Points, in no order, along strands that fork and pass close to each other.
In the rows, 128 means zero.
Two points are linked if the straight distance between their rows is under 73.2. Some points are linked to none.
<1385>: [162 88 153 129 155 104 142 112 159 131 111 124 120 144 120 121 123 78 103 180]
<613>: [129 78 91 113 128 122 134 139 82 98 127 105 158 116 88 150 101 109 152 131]
<168>: [102 122 78 105 142 175 143 164 69 83 122 99 170 116 87 137 96 115 157 131]
<899>: [130 146 152 106 118 105 115 95 117 143 151 61 109 101 164 119 113 129 131 90]
<261>: [139 162 110 124 137 151 135 184 96 154 101 175 139 176 131 119 143 112 152 128]
<483>: [99 130 139 105 102 122 140 129 152 103 131 124 133 123 142 125 132 140 125 99]
<418>: [119 136 124 140 137 156 139 126 108 95 111 172 147 119 116 150 131 137 125 143]
<515>: [105 151 140 118 110 137 155 149 65 108 143 106 142 111 105 115 105 136 149 95]
<246>: [104 129 150 150 112 112 131 98 124 137 152 115 93 137 150 104 156 145 143 104]
<1383>: [166 127 103 122 150 120 110 149 165 145 122 154 119 150 147 151 148 122 119 153]
<1418>: [109 145 79 102 138 158 104 183 113 128 134 128 146 142 140 136 141 93 133 130]
<888>: [138 141 181 152 116 130 152 89 131 128 107 133 122 120 153 112 126 109 120 119]
<389>: [177 114 121 115 162 114 152 154 164 142 105 183 113 146 119 120 115 141 115 172]
<474>: [150 111 116 133 145 140 153 127 136 112 111 174 152 129 122 142 119 126 118 158]
<841>: [118 115 107 126 141 115 81 131 87 125 161 98 161 107 125 145 117 115 128 119]
<1041>: [146 84 120 112 139 109 120 109 164 124 124 111 120 114 114 116 98 76 92 175]
<1176>: [128 104 114 119 134 125 146 108 120 78 138 109 138 61 83 126 79 129 129 185]
<1349>: [138 170 129 147 137 158 99 132 165 163 116 156 93 160 151 120 167 176 145 108]
<1115>: [101 161 139 133 123 118 133 131 53 134 155 74 148 93 115 120 107 150 147 96]
<1448>: [142 131 124 151 142 152 104 129 123 155 131 139 143 141 145 157 132 131 100 102]
<1318>: [130 125 126 140 123 118 107 153 111 142 150 110 111 157 159 123 136 114 131 101]
<323>: [90 144 111 134 134 172 125 177 87 105 140 133 149 133 105 109 139 151 154 116]
<482>: [125 153 135 105 115 102 96 92 126 141 165 63 142 77 142 146 111 135 133 94]
<221>: [133 123 152 138 121 135 154 116 108 112 101 131 140 124 138 137 121 99 107 127]
<1476>: [135 125 116 130 151 126 99 125 128 127 125 133 124 117 166 148 120 107 91 144]
<134>: [96 117 93 152 135 136 126 133 110 136 131 117 120 134 110 153 123 130 91 136]
<1186>: [122 127 115 127 135 147 110 174 103 150 127 119 126 173 132 144 136 122 123 106]
<830>: [123 102 95 128 136 134 139 124 111 87 141 135 123 101 103 113 133 130 149 176]
<1131>: [122 118 112 122 117 111 144 122 75 98 124 104 155 122 99 148 126 106 133 128]
<1077>: [111 119 136 131 112 101 150 109 156 117 114 127 76 140 149 123 142 134 122 139]
<165>: [124 116 158 126 92 85 154 69 115 129 145 85 114 113 127 126 108 111 137 126]
<556>: [169 171 131 142 145 142 123 145 147 162 124 177 87 162 151 114 156 157 140 137]
<871>: [168 117 151 123 127 128 120 101 164 119 150 139 126 97 159 118 127 100 114 133]
<1164>: [117 99 180 134 106 84 173 88 122 133 128 93 109 129 135 95 121 116 123 124]
<1219>: [123 91 140 126 125 107 141 137 87 128 146 106 123 104 112 123 101 138 94 125]
<572>: [114 163 134 152 103 172 119 126 123 147 135 135 122 165 114 123 152 146 134 84]
<913>: [152 120 168 145 153 104 133 85 164 154 105 173 98 170 178 94 163 145 140 144]
<477>: [151 112 119 128 124 125 146 151 169 146 104 132 91 153 108 149 127 150 117 135]
<1101>: [109 130 170 141 122 107 152 81 137 108 140 131 140 84 129 109 100 124 107 138]
<1139>: [129 133 130 130 135 144 147 166 114 135 110 121 102 158 137 126 132 110 100 120]
<417>: [120 102 103 124 133 116 100 103 97 133 158 135 159 96 137 142 103 111 97 121]
<277>: [116 103 115 125 141 103 120 106 126 117 132 127 138 106 144 145 101 103 84 146]
<1351>: [109 144 121 118 112 135 111 137 108 139 151 98 127 129 149 121 128 108 125 85]
<790>: [140 112 143 128 108 127 111 123 124 135 176 147 130 122 136 111 119 130 111 106]
<423>: [132 130 156 153 127 119 167 98 154 151 74 196 108 168 129 98 154 137 129 152]
<773>: [148 139 100 108 135 142 105 180 138 124 130 153 133 143 113 135 156 134 160 121]
<615>: [170 102 112 116 164 104 117 155 148 125 123 166 127 132 136 131 121 127 116 177]
<54>: [158 89 103 118 115 132 135 174 151 132 123 147 122 153 96 143 113 145 115 136]
<887>: [140 120 115 137 136 111 122 145 127 126 127 187 144 160 123 121 181 155 172 143]
<1389>: [155 143 113 126 153 142 90 146 175 153 147 157 109 130 149 138 148 156 127 132]
<1265>: [144 108 85 131 151 149 125 187 93 129 118 156 137 175 100 139 124 140 135 153]
<320>: [133 152 124 109 105 129 98 105 132 134 138 86 141 75 123 156 96 107 134 113]
<361>: [135 109 137 143 142 117 152 132 128 126 103 186 134 156 120 130 142 147 124 139]
<622>: [82 154 82 110 162 161 112 185 104 122 129 141 168 165 131 129 140 120 148 127]
<370>: [126 123 159 140 92 116 142 54 144 138 134 110 123 152 153 106 134 108 143 95]
<704>: [151 126 162 148 97 147 141 127 148 139 117 128 119 147 119 149 143 141 132 97]
<106>: [98 165 118 106 118 112 113 142 63 133 163 71 157 113 119 125 122 122 157 107]
<632>: [104 141 125 145 135 129 120 143 106 104 142 125 107 105 121 135 146 142 128 134]
<1066>: [175 129 150 138 150 111 178 127 168 155 80 223 132 170 116 126 128 146 132 164]
<371>: [111 108 169 141 89 87 157 67 155 136 103 106 103 150 135 111 139 111 130 111]
<794>: [91 159 108 98 102 154 103 168 132 116 167 104 133 111 98 110 128 134 148 104]
<324>: [139 135 101 122 133 127 54 140 98 146 148 93 147 116 128 147 128 87 122 110]
<475>: [88 157 132 148 131 174 87 165 116 154 146 116 150 147 96 132 153 133 148 105]
<1049>: [122 114 129 110 102 96 110 79 177 133 144 79 116 104 150 117 105 102 111 137]
<882>: [94 121 105 130 148 153 152 149 102 91 113 150 139 128 117 134 119 162 137 143]
<811>: [116 126 99 142 164 162 111 188 85 151 118 137 142 170 118 134 141 135 127 135]
<602>: [106 155 128 131 150 124 133 179 115 144 115 154 99 177 162 110 155 139 139 124]
<343>: [105 119 167 149 105 95 139 81 100 127 145 107 106 102 160 108 125 151 130 101]
<64>: [125 152 127 139 138 133 118 122 109 139 129 128 114 126 179 126 148 94 112 145]
<525>: [121 136 125 105 111 110 127 133 118 126 128 68 127 107 159 128 110 119 119 91]
<462>: [124 112 139 123 101 109 167 101 87 104 139 102 149 114 100 118 108 104 145 149]
<1134>: [151 102 152 141 118 98 146 85 151 134 113 97 128 130 130 147 136 113 126 136]
<26>: [129 104 91 116 142 126 103 144 74 111 145 92 163 87 99 148 94 124 137 134]
<381>: [118 129 93 119 141 152 138 118 78 77 149 126 146 103 101 128 123 122 167 165]
<889>: [135 125 126 159 127 123 128 140 127 148 117 185 130 161 136 134 168 154 139 118]
<1068>: [129 158 154 141 127 133 132 128 157 141 107 146 82 162 168 117 163 182 146 107]
<768>: [102 124 113 88 114 120 137 145 133 106 117 117 127 118 119 144 107 133 133 123]
<1366>: [107 124 140 145 110 98 125 76 87 134 181 102 130 91 154 91 117 140 121 102]
<675>: [129 98 130 106 112 110 179 116 125 100 112 122 132 127 98 120 116 104 140 149]
<631>: [145 158 142 122 115 131 117 112 139 132 126 115 117 132 177 127 142 102 128 112]
<1064>: [131 171 113 118 128 151 103 129 122 118 134 92 138 79 130 148 112 84 128 134]
<151>: [82 126 91 144 129 165 119 162 95 104 161 125 134 115 87 119 129 156 138 144]
<300>: [141 106 164 137 125 115 159 104 179 123 99 142 120 126 103 128 123 134 116 155]
<368>: [102 109 77 140 146 155 119 156 112 89 140 148 140 123 97 148 130 176 143 150]
<1326>: [162 91 159 126 138 100 132 94 194 153 96 112 106 147 116 125 126 95 102 156]
<293>: [115 171 119 133 132 140 114 134 82 100 146 85 131 93 112 128 122 101 147 131]
<644>: [93 112 165 107 106 72 159 54 149 144 129 82 162 92 102 116 75 109 114 137]
<114>: [108 120 168 160 127 110 151 91 167 133 93 136 89 147 153 121 142 154 122 132]
<273>: [130 132 130 149 133 122 101 116 152 147 130 178 120 155 174 140 155 159 127 109]
<210>: [176 122 150 143 161 121 138 108 168 150 94 173 124 144 145 136 141 115 103 154]
<362>: [154 168 108 138 125 171 99 166 146 182 122 116 105 169 119 131 156 120 129 102]
<971>: [106 153 141 132 138 125 141 143 170 131 109 152 99 131 163 131 153 163 125 126]
<839>: [151 108 141 110 125 112 132 111 120 100 127 110 157 69 99 144 100 105 140 131]
<771>: [92 138 99 116 140 156 143 140 66 72 126 116 165 118 94 141 129 130 176 131]
<545>: [163 130 135 140 164 130 140 143 147 165 98 172 101 152 138 133 134 146 99 160]
<985>: [163 129 167 133 117 120 133 100 147 135 101 119 115 145 165 122 138 97 111 107]
<398>: [127 125 130 136 119 111 111 114 103 131 186 103 131 102 138 113 124 138 119 116]
<161>: [139 81 148 134 110 112 161 144 149 133 108 138 108 162 112 125 122 144 106 123]
<100>: [136 92 112 92 120 104 124 95 137 114 124 86 153 69 93 146 77 107 114 138]
<529>: [105 131 129 145 129 116 143 120 118 101 122 99 124 98 118 156 117 142 119 147]
<571>: [156 120 106 128 138 124 121 148 135 112 123 169 152 131 104 133 155 149 155 133]
<211>: [114 113 163 141 122 87 138 95 129 114 109 116 133 112 125 153 134 138 119 143]
<374>: [155 145 96 118 135 134 94 146 114 121 138 106 147 103 140 146 129 83 135 123]
<1468>: [130 110 170 150 126 107 175 100 172 131 75 157 98 172 141 95 147 156 132 133]
<844>: [113 160 122 141 136 165 107 154 121 137 137 167 125 143 147 113 171 135 142 117]
<253>: [144 125 99 109 122 143 93 150 129 135 124 133 169 123 137 155 129 110 118 123]
<827>: [111 147 143 159 118 147 112 122 107 133 157 94 94 125 139 106 150 163 128 95]
<563>: [101 140 90 102 98 152 126 156 135 106 141 125 122 116 103 125 125 134 148 133]
<1008>: [144 87 140 137 137 110 121 100 175 150 119 114 109 149 148 139 121 121 113 132]
<388>: [123 87 139 121 110 126 133 99 150 125 161 141 148 106 134 106 98 124 109 117]
<831>: [149 113 146 120 165 97 151 113 176 125 82 187 143 155 134 140 125 111 103 161]
<1117>: [182 173 152 133 139 148 133 105 170 187 97 177 92 169 162 127 152 154 146 98]
<1035>: [127 140 130 130 136 123 150 157 102 130 106 154 110 145 150 103 138 126 121 140]
<974>: [83 149 134 135 129 178 110 185 104 133 142 123 131 157 73 111 148 154 168 106]
<1170>: [114 132 159 116 102 108 152 92 147 74 130 127 129 91 107 129 132 136 149 119]
<1337>: [155 119 86 107 140 143 128 189 135 141 116 167 139 161 106 136 117 148 143 132]
<663>: [145 168 122 149 155 149 103 170 130 151 125 171 120 162 128 105 160 148 146 124]
<1099>: [92 173 112 120 127 146 103 141 74 131 168 70 133 107 131 119 144 107 144 123]
<297>: [148 105 144 121 126 130 124 111 147 140 116 93 115 96 138 138 87 111 82 129]
<1213>: [109 156 128 154 120 173 93 156 133 169 140 114 105 165 117 128 164 135 141 110]
<1377>: [104 131 93 118 146 168 104 162 78 100 142 97 163 100 98 147 108 118 137 130]
<270>: [170 143 114 134 127 166 109 143 145 178 127 141 117 164 133 145 135 122 97 107]
<194>: [143 106 160 111 126 95 156 101 147 102 124 98 147 91 107 113 89 97 125 151]
<949>: [144 125 101 96 118 136 86 158 134 109 149 126 153 117 113 142 122 132 134 95]
<1350>: [118 137 142 137 124 119 126 93 161 132 142 104 73 126 167 114 133 138 132 122]
<156>: [141 133 126 116 124 134 125 138 176 138 130 158 99 131 154 131 134 162 100 134]
<110>: [180 153 159 139 143 133 150 93 164 170 92 165 106 167 158 132 143 136 114 133]
<447>: [116 100 132 87 102 84 136 85 144 139 142 84 156 77 108 121 65 103 115 134]
<1059>: [138 95 129 105 127 119 146 129 146 100 123 113 127 110 115 122 103 91 119 164]
<1120>: [127 124 147 101 105 127 144 124 162 84 116 147 139 94 124 117 113 140 132 117]
<345>: [91 145 96 126 160 179 123 200 95 116 127 165 162 150 128 112 147 152 162 114]
<648>: [158 124 129 148 117 141 120 104 142 134 129 161 155 131 136 153 133 102 101 113]
<215>: [108 147 125 144 120 138 108 142 120 120 150 84 107 119 107 140 156 160 135 121]
<686>: [99 142 114 128 118 135 114 125 149 135 133 164 134 148 164 111 160 138 131 115]
<124>: [123 137 91 100 123 149 75 158 125 125 164 103 151 88 105 121 126 132 143 112]
<1154>: [107 137 160 125 106 87 164 61 137 135 126 75 139 95 121 112 95 133 123 119]
<434>: [105 122 136 127 131 107 149 95 127 80 127 103 137 67 95 147 96 153 130 170]
<51>: [158 130 152 138 122 127 173 124 154 168 87 200 129 185 135 110 129 122 119 143]

Follow the links from the first point to the second, and from the first to the third. Name the last point that the two ways share.
<51> / <790> / <1115> -> <246>
<1068> / <571> / <475> -> <889>
<1350> / <1139> / <370> -> <1059>
<773> / <168> / <675> -> <26>
<974> / <210> / <253> -> <889>
<370> / <1326> / <1337> -> <1059>
<106> / <168> / <985> -> <841>
<447> / <221> / <1139> -> <841>
<161> / <632> / <572> -> <1337>
<475> / <381> / <1035> -> <1186>

A fork is a point with three links, a tip a point with one. Leave the first point through the second and follow the links. Name the first fork or tip that comes.
<370> / <371> -> <1059>
<545> / <389> -> <889>
<1170> / <1120> -> <374>
<194> / <839> -> <370>
<273> / <686> -> <210>

A fork is a point with three links. Follow the links from the first point to the second and name the forks in between, in order.
<362> / <811> -> <1213>, <323>, <889>, <1337>
<156> / <362> -> <889>, <323>, <1213>
<423> / <1131> -> <246>, <529>, <1059>
<831> / <571> -> <210>, <889>
